Points, in no order, along strands that fork and pass close to each other.
Two points are linked if the straight distance between their rows is under 28.6. Some points are linked to none.
kogul: [  7  -2 -15  -4   5 -12  14   4  -9 -17  13   7   4   0 -12  -7  19 -14
  -2   7]
duvof: [  2  -2   3  16  -8   2 -18   0  11   5  -9   5   0   4  18   9   0   9
   7   2]
nos: [ -1   4   1  -7  -5  14   0  -7  -6  23  -9 -11  -8   8 -13   5 -28  -3
   3  -2]
piv: [  5   9 -26   8  -6 -10   9  12   1   8   3   7   9   8  16 -15 -13  -5
  -3  14]
giz: [ -3  -8   5 -13   6  15  13  -7 -13 -12  -1  -8  -6  -3 -20  -1   5   0
   3  -2]
Vot: [ -4  10  11  -9   1 -12 -25  -3  13  -1   0  13 -10  -7  10   0   7   2
  -7 -13]
vopad: [ 11   9 -12   4 -10 -14 -13 -15   1 -12  13  15  19 -14   8  18  12 -14
  -7   2]
miror: [  7  17 -18  -4  -5  -3   8  16   1  18   2  12   9   4  17 -16 -15   4
  -6   9]
zamov: [ 13  17 -11 -11   6  -5  16  30  -8  12  11  17   7  -1   1 -22  -6  10
  -7   9]
fona: [  9  -1   3   2  17  -9   9  28  -7   2  11   4 -10   4 -17 -20 -12   0
  -2   6]
vuz: [ 10   7 -13   7 -15  -6 -20 -12   1  -7   1  12  14 -10  16  12   7  -5
  -4   1]
rul: [  7   3  -6  11 -17  -1 -31 -13   7  -5  -5  10   8 -10  18  16   3   7
   1   3]
Vemi: [-14   9   5 -10  -1  -6  -7 -19   7  -9  -4  -5  -3   0   0  -4  -1  -4
  -9 -10]
Kune: [ 16   6  -7  -4   8  -8   8  36  -8   5  11  18   1  -3  -3 -19  -2   3
  -5   6]
dulit: [-10 -14   2  -1   4  10  20 -13  -7 -10   2 -19   7  -2  -8   4  16   3
   6   3]
fufi: [-14 -13   8  10   0   1  12  -9  11  -7   4 -14  21  -8   6  13  23  11
   4 -12]
keri: [  6   0   4  14  -7 -15 -16 -15   9 -15   8   3  15  -8   8  23  21   0
   2  -1]
Levuv: [-11  11  -7 -10  -7   8  -7 -17   2   5  -9  -3  -3   2   4  -3 -19  -6
  -8  -4]
pudoz: [  8 -13  -5   4   7  -7  16   4 -11 -16  10  -1   3   1 -11  -2  26  -9
   7  11]
Giloz: [  1  -1 -19  15 -12  -6  -2 -25  -2 -10   3  -5  15  -2  15   9   5 -11
   2  10]
mulu: [  6  -4  17   1  16  -4   7  25  -4   6   6  -1 -14   5 -20 -11  -9   3
   2   0]
bot: [  3   1   2   2 -14   7 -27 -13   3  -4 -11   7   5 -14  11  15   3   8
  -2  -2]
Tivu: [-11  -2   5  -3   9 -10  15  -6   2 -16   3 -11  -2   9 -12  -8  10  -3
  -2  -4]
dav: [ -2   1 -20   3 -11   3   0 -22  -8  -8  -4  -5  10  -3  10   2  -1 -11
  -4   8]
Dig: [ -1  14  -3 -18  -4  -2 -13  -5   2  -4  -1  13   0  -8   4  -6   1  -4
 -11 -11]
fotum: [ -7 -13   4   1  -5  26  10 -15 -10   7  -9 -17   5  -6  -3  13  -2   6
   6   2]
nifu: [  0   9   2  -7  -5  -8 -21  -9   5  -9  -2  10   2  -9   7   3   7  -4
  -9  -8]
Muko: [  1 -14   4   5   5  -3  13  -4  -8 -18   8  -6   9  -4  -5   8  31  -4
   7   2]
lume: [  8  10  -9   0  -8  -5 -16   9   8   6  -2  18   3  -2  18  -2   0   0
  -4  -2]
feka: [  1   2  12  -5   8  -8  -7  15   8   9   2   8 -17   4   3  -8  -4  -2
   0  -7]
fite: [  1 -11  -4  18  -6   6   4  -4  -1   0  -6  -7   5   5  11   5   2   2
   8   9]
Peko: [ -6   2   1  -2  14  -5  17   5  -2   5   5 -14 -13  12 -22 -12 -23   0
   2   5]
vod: [ 11  -8  17  12   5   5  -7  27  -2  19  -5   4  -9   2  -1   7 -12   7
   6   3]
Ziba: [ -8  -7  25  -4   8   7   1   6   9   5  -4  -5  -3   1  -7   7  10  12
   3 -14]
zutib: [  7  -6  20  14   4  -3 -12  23  11  20  -3   4 -13   5   8   6  -7  10
   7   1]
toti: [ -8   3  -4  -6   4 -14   9 -12   1 -20   6  -6   1   5  -8  -6  12 -12
  -6  -3]
bug: [-10 -14  -1   6   4   7  23  -8  -4  -5   0 -20   4   5  -5   1   5   3
   7   8]
fiset: [ -8   9   7 -13   5  -1   0  -2   4  16   2  -5 -19   9  -7  -9 -20  -4
  -2  -9]
gemor: [ -5  -8   1   4  -3  20  12 -11  -8  13  -9 -18   0   4  -8  10 -15   3
   6   6]
veze: [  4   4   3   8  -8   0 -33   3  16   8  -8  13  -6  -4  19  11   0  12
   4   0]
mavul: [  7  -3 -12  -6   5  -3  12  11 -11 -12   6   7  -2   1 -13 -12   7  -7
  -2   6]
lilo: [  7   2   0  -3   5 -14  -3  14   2 -10   5  14  -2   2  -1  -6  15  -8
  -3  -3]
mipu: [  0 -14   5  -2   2   9   9  -9 -12 -14   2  -8   5  -9  -6   7  25  -2
   5   2]
gudi: [ -1   9  -3 -11   9   1  11   8  -6  10   5  -6 -13   7 -23 -13 -26  -3
   0   1]
goto: [ -3  13 -18   5 -11 -15 -10 -15   9  -4   2   6  11   2  17  -1  -3 -10
  -8   1]
nez: [ 16  -5 -18  15  -8   5   0  20  -8   8  -3  11   7  -1  14  -3  -9  -1
   3  17]
bap: [ -9   7   2  -5   0 -15  -2 -20   3 -18   3  -5   4  -1  -3  -1  10 -10
  -9  -8]
rut: [ -9 -10  23  -4  10   6  13   8   6  -1   1  -8  -1   2 -14   4  12  11
   4 -13]
Rakir: [  5   6 -13 -23  -1  12   7   2 -17  -8   1   9   1  -9 -11  -9   0  -5
  -5  -2]
gavib: [ 0 -6 18  0  3 10 -5  7  2  7 -9  0 -7  2 -3  8  1  7  5 -6]
Tek: [ -1  -3  16  -4  -3  12 -15  -1   3   4 -12   4  -6  -4   0  10   2   7
   1  -8]
gev: [ -2   8 -23   7  -3 -10  10   5   4   6   1  -2   2  11  11 -17 -19  -6
  -4  13]
nufes: [ -4  -5  14 -13   5  14   5  -3  -8  -5  -4  -4  -8   0 -19   1   2   2
   1 -10]
dep: [ -6 -12   6  12  -3  -4   4 -15   8 -12   9 -11  22 -11   8  20  28   8
   6  -7]
ponid: [  5   1   4  -2   6  -9  -3  19   4   0   2  11  -9   5   0 -11   2  -3
  -2  -2]
munid: [  0  -2  19   7   3  -3 -17   9  16  25  -3   3 -17   5  12   6 -10   9
   7  -4]
mafub: [  0  10  -7 -22   0  13   3  -1  -8  -1  -1   5  -6  -2 -13  -9 -12  -5
  -5  -6]
Nisa: [  2  -6  -1 -11   0   5   4 -14 -17 -19   3  -3   3 -13 -10   3  19  -9
  -2  -1]
boda: [ -8   6  11  -6   5  -5  -7   0  11  12  -1   1 -18   6   3  -8 -12  -2
  -3  -9]
Dola: [  0 -14  11  -1  -5  26   1  -8 -10   5 -11  -7   4 -11  -1  18   6   9
   7  -2]
rarar: [  6  11  -4  -1  -7  -6 -30   5  15   8  -2  21  -5  -7  22   4   1   6
  -3  -4]
reb: [-13 -13   7  11  -4  13  10 -12   6   2  -5 -15  14  -4   8  13  10  12
   6  -5]
kife: [ -7   5  -1  -9  -5  15  -2 -13  -3  11 -10  -7  -7   4  -6   2 -21  -5
  -3  -3]
kole: [ 15  -8   6   9  -1  11  -8  24  -6  14  -9   9  -7  -1   1   7 -10   4
   6   6]
repe: [ -1   3   5 -15   3   9   0   2  -6   0  -3   2 -10   1 -14  -6  -8  -4
  -2  -8]
zim: [ 17  -5  -6  13  -3   5  -9  27  -4  14  -6  12  -1   0  11  -1 -11   3
   3  10]
mufu: [ -2  -8 -13  -7   6   1  19 -13 -12 -18   6 -11   0   0 -14  -7  10  -9
   2   9]
bizo: [  6   2   0   7  -4 -17 -10 -11   5 -16   9   7  11  -5   4  16  20 -10
  -2  -1]
tifom: [ -8   7 -15  -2   6 -10  13   2   4   2   2  -7  -7  13  -2 -19 -23  -6
  -5   9]
bes: [ -5  -1  -3  13 -10  -3  -9 -20   4  -8  -3  -6  11  -1  13  12   7   1
   2   2]
ven: [-12  -3  20  10   4  -7  -7   1  23  19  -1  -5 -10   9  13   3  -3  13
   5  -7]
miv: [ 10   0 -19  16  -9  -3   1  11  -2   3   0   9   7   4  16  -6  -5  -5
   2  13]
mil: [  1  12 -10   1  -4 -15  -8   6  12   6   3  12  -3   5  19 -10  -3  -6
  -4  -2]
letur: [ -4 -11  -5  13  -2   6  13  -6  -3  -1  -5 -14   3   8   4   1  -2   1
   6  11]
Dal: [ -2  17  -7 -22   1  -6  -2   2   1  -2   5  13  -2  -2   1 -15  -1  -5
 -12 -10]
safed: [  4   4  -6 -19  -1   8  -1  -5 -15 -15   1   8   1 -11 -10  -4   9  -8
  -6  -7]
Zud: [ 10 -15  -2  19   8   6  13  18 -14   5   1  -7  -1   3  -8  -3  -9   4
   5  19]
zakup: [ -3   4  17  -7   7 -12 -14   4  13  -2   1   8 -14   1   4  -3   9   1
  -3 -12]
tul: [ -5  -5  -8 -13   7   8  18 -11 -13 -16   2 -11  -5   0 -21  -8   1  -5
   1   4]
pel: [  4   2   4   1   2 -17  -7  -1   3 -17   7   9   4  -2  -1   7  23 -10
  -4  -6]
Sek: [ -2  -3  17  -9  -2   9 -13  -7  -1 -10  -9   2   0 -11  -4  11  14   6
  -3 -11]
Gogek: [-13  11  -4  -7  -5  -4  -8 -19   5  -3  -7  -3  -1   2   6  -6 -10  -6
 -10  -4]
gake: [ -3  -7  22  -4  15   0  11  16  -1   0   4  -5 -11   7 -20  -4   4   6
   4  -8]
rame: [ -6   2  -9   3  14 -10  19   6   0   4   6 -16  -9  14 -16 -15 -29   0
   0  14]
nav: [  1 -12  13  -2  -4  18  -9  -8  -5  -6  -9  -3   6 -17   2  20  17  12
   3  -6]
ter: [  0 -10   1  20  -9   9  -4  -2   6   7  -9  -4   5   6  15  10  -4   9
   9   6]
Turil: [  0  -4  -2  -2  -3  17  11  -7 -13  20  -7 -20  -4   7 -19   8 -25   0
   7   5]
gogis: [ -3  -5  10  15  -6 -10  -9 -14  13 -13   8  -5  20 -10  10  24  24  11
   4  -6]
bufi: [ -2 -17  11  16   2  15  17  11  -1  24  -2 -18   9   1  -8  13  -7  14
  10   3]
Pef: [-11  -5   4  12  -7   1  -1 -20   9  -4  -5 -12  12   0  11  10   5   8
   2  -3]
vaba: [ -6  14 -17   0  -5 -17  -1  -7   9  -2   3   5   5   7  14 -11  -4 -11
  -9   1]
korat: [  8  -1  -6  -8  11  -4  14  19 -10  -9  10   8  -7   1 -20 -19   0  -3
  -1   4]
paled: [  1  -1  -3   9  -3   3  -2   5   3  14  -7  -2  -5   8   7  -4 -18  -2
   2   6]
nep: [ -3  13   2 -16   8  -1   7   4  -3  18   8  -7 -19   8 -20 -12 -32  -4
   1  -7]
par: [ 10  20 -13 -14  -3  -3  11  18  -3  13   6  18  12   1  11 -17  -3   7
  -8   6]

A fork is a point with three links. Follow the links from the first point to the second and name the forks in between, in order.
vuz, nifu | bizo > feka
Muko, nufes | mipu
Kune, zakup | piv > feka
Giloz, pel | bizo
Dal, tifom | feka
par, zutib | piv
fiset, Giloz | feka > bizo
lilo, par | feka > piv

A fork is a point with three links, a tip a point with one. Leave the first point through the second and follow the links. Name the first fork or tip that comes.
Dola, fotum | Tivu
veze, duvof | mipu
dav, Giloz | bizo
letur, fite | goto
zim, kole | ven
nep, gudi | piv
Dal, Dig | feka
Rakir, mafub | mufu
dep, fufi | dav

Name the points in between on the shortest way along the links from the first point to the second, in order.
vuz, Dig | vopad > bizo > pel > lilo > ponid > feka > zakup > Vot > nifu
Sek, Muko | Tek > gavib > Ziba > rut > gake > mulu > fona > korat > mavul > kogul > pudoz
Dola, Levuv | fotum > gemor > Turil > nos > kife
miv, Kune | piv > miror > par > zamov
miror, bizo | piv > gev > tifom > rame > Peko > gudi > nep > fiset > boda > feka > ponid > lilo > pel
repe, veze | mafub > Rakir > safed > Nisa > mipu > dulit > bug > letur > fite > ter > duvof
